Points, in no order, along strands that fork, close into loops and pass close to each other.
In the rows, 128 means zero.
Two points are linked if the straight distance between their rows is under 43.4. Some points are linked to none.
J806: [132 127 101 119 125 130 136 140 129]
J456: [145 186 107 111  97 129 140 168 165]
J415: [139 162 123  87 148  58 103 168 177]
J29: [103 113 160 148 116 173 121 109  72]
J401: [101 135 187 152 108 144 115  97 163]
J187: [180 120 100 170 114 142 149 122  74]
J931: [150  68 157 147 137  51  89 125 127]
J94: [189  88 140 133  95  92 103  96 174]
J749: [135 106 101 121 139 129 133 125 110]
J541: [155 101 177 165  72 141 108  97 118]
J995: [133 136  97 107 169 102 124 139 111]
J473: [ 99  65 138 107 159 116 124 114 138]
J934: [124 179 150 120 115 192 135  96 128]
J525: [ 84 144 162 131 134 182 132 111  99]
J569: [ 81 157 177 147 126 148 124 101 173]
J93: [ 82 163 157 140 135 182 133  83 157]
J52: [ 93  84 121 132 133 147 141 127  99]
J261: [118 116 190 156  91 144 115 100 154]
J606: [156 180  78 108 170 112 145 152 107]
J33: [ 74 172 144 123 136 169 139 147 106]
J312: [ 68 119 100 113 150 154 154 156 103]
J394: [154 115  93 136 146 126 140 117  90]
J166: [146 101 185 162  78 139 109 101 140]
J553: [188 143 123 167  80 136 127 123 100]
J101: [106  90 123 108 144 125 131 125 143]
J114: [140 170 154 128 104 182 121  98 115]
J153: [177  72 153 157 137  61  94 107 115]
J206: [208 137 105 139 122  98 126 114 134]
J273: [128  41 141 137 129 123 115  89 115]
J108: [150 182  70 104 150 123 145 159 126]
J76: [195  99 106 169 123 133 148 102  75]
J236: [140 154 122 102 153  51 103 173 154]
J597: [ 57 104 137 123 148 123 149 135 187]
J906: [ 95  58 154 118 170  83 100 125 113]
J965: [ 90  85 151 151 115 162 131 121  77]
J770: [191  84 139 141 114  85  96  89 149]
J195: [ 96 159  90 109 136 150 154 172 110]
J920: [ 46 108 158 147 141 131 145 134 174]
J704: [153 159 108 111 101 118 133 155 174]
J857: [102 169 150 129 127 198 140  88 139]
J866: [ 86 177 103 111 132 159 152 177 106]
J960: [117 156  88  93 142 126 141 157 142]
J488: [164 157  90 122 177 106 141 139  91]
J644: [ 62 161 153 128 148 181 138 128 101]
J834: [164 161 106 164 103 151 143 140  73]
J590: [ 93 114 120  87 168 108 123 141 151]
J349: [180 158 115 127 153  66 118 149 130]
J691: [ 93  69 144 104 169  95 109 116 124]
J148: [ 93 115  89 112 158 144 148 144  88]
J871: [104 163  90 104 136 134 150 166 139]
J38: [184 156 142 164  78 150 117 116  94]
J731: [148 143 101 119 111 127 132 144 148]
J378: [140 175 129 139 101 163 125 136  82]
J680: [ 90  81 131 127 130 138 143 129 130]
J381: [ 79 106 174 155 116 141 130 121 152]
J593: [186 137 107 162  88 130 136 125 109]
J380: [131 113 139  96 138  89 113 127 181]
J842: [134 172 108  73 151  82 116 161 191]
J402: [133  65 165 126 142  61  87 117 144]
J63: [162 137  91 131 165 118 141 126  92]
J160: [107 132 162 139 121 180 123 103  82]
J302: [151  79 136 126 114 109 113 103 163]
J537: [102 119  93 101 162 131 138 142 110]
J902: [207 137 102 151 107 115 137 120 126]
J58: [ 59 103 171 157 125 130 136 119 167]
J227: [148 191  88 106 110 128 143 173 159]
J861: [ 92 147 150 129 118 151 135 146 137]
J43: [ 88  94 129 137 121 156 141 137  84]
J554: [187  79 115 171 119 124 134  88  84]
J190: [177 168 152 154  79 159 109 106 100]
J832: [169 141 105 167 108 148 149 133  67]
J705: [142  71 141 121 127 100 111 102 149]
J102: [161 179 124 154 100 163 127 127  71]
J768: [164 143  95 111 129 106 123 135 148]
J6: [ 62 111 126 117 146 142 153 151 145]
J417: [ 94 114 111  88 169 116 130 139 124]
J771: [116 167 105  71 146  99 133 158 196]
J659: [157 162 156 139  89 167 113 104 109]
J441: [ 75 173 129 116 133 163 148 160 112]
J356: [126 134 109 100 173  91 115 143 119]
J560: [187  83 153 143 128  68  89 100 132]
J682: [130 141 124 100 161  70 106 151 142]
J327: [147 136 154 152  98 177 113  93  70]
J135: [148  66 138 172  93 142 119 101  87]
J219: [129 175 185 144  93 131 114 104 210]
J118: [150  86 155 168  80 144 118 102 101]
J598: [125 161 103 129 112 148 141 159 105]
J18: [133 142  85 123 129 138 146 150 108]
J171: [ 67 109 128 101 155 129 147 144 167]
J570: [161  63 124 164 106 135 127  94  83]
J141: [ 78 163 168 137 136 166 128  97 162]
J386: [ 92 105 134  92 162 101 124 134 180]
J889: [ 66 118 113 114 147 149 153 156 125]
J729: [152 192  71 104 126 126 150 168 143]
J196: [ 99 147 117  75 158 102 134 155 198]
J132: [134 177 111 135 103 152 137 156  98]
J908: [170  84 138 138  91 110 118 109 166]
J88: [135  71 155 120 146  79  92 109 141]
J291: [183 143 103 119 127  96 121 127 146]
J730: [ 82 125 128  91 157 105 136 143 204]

A piece is all that can be reached along the links. How many separate loops has the piece of each point below (a circle has one, a figure eight two, a Y none), and how many tips (points with one link)?
J102 | loops 2, tips 0
J160 | loops 0, tips 2
J58 | loops 0, tips 2
J908 | loops 1, tips 0

A fork is a point with three links, a tip a point with one. Leave the first point through the second and follow the links. Name the first fork or tip that comes.
J842, J415 | J995
J553, J593 | J731
J52, J680 | J906
J441, J866 | J960
J6, J171 | J381
J108, J606 | J806

Name the points in between on the shortest way along the links from the first point to the second, in order.
J132, J731 | J598 J18 J806
J729, J598 | J227 J456 J704 J731 J806 J18
J902, J659 | J593 J553 J38 J190
J94, J931 | J770 J560 J153
J43, J906 | J52 J680 J101 J473 J691
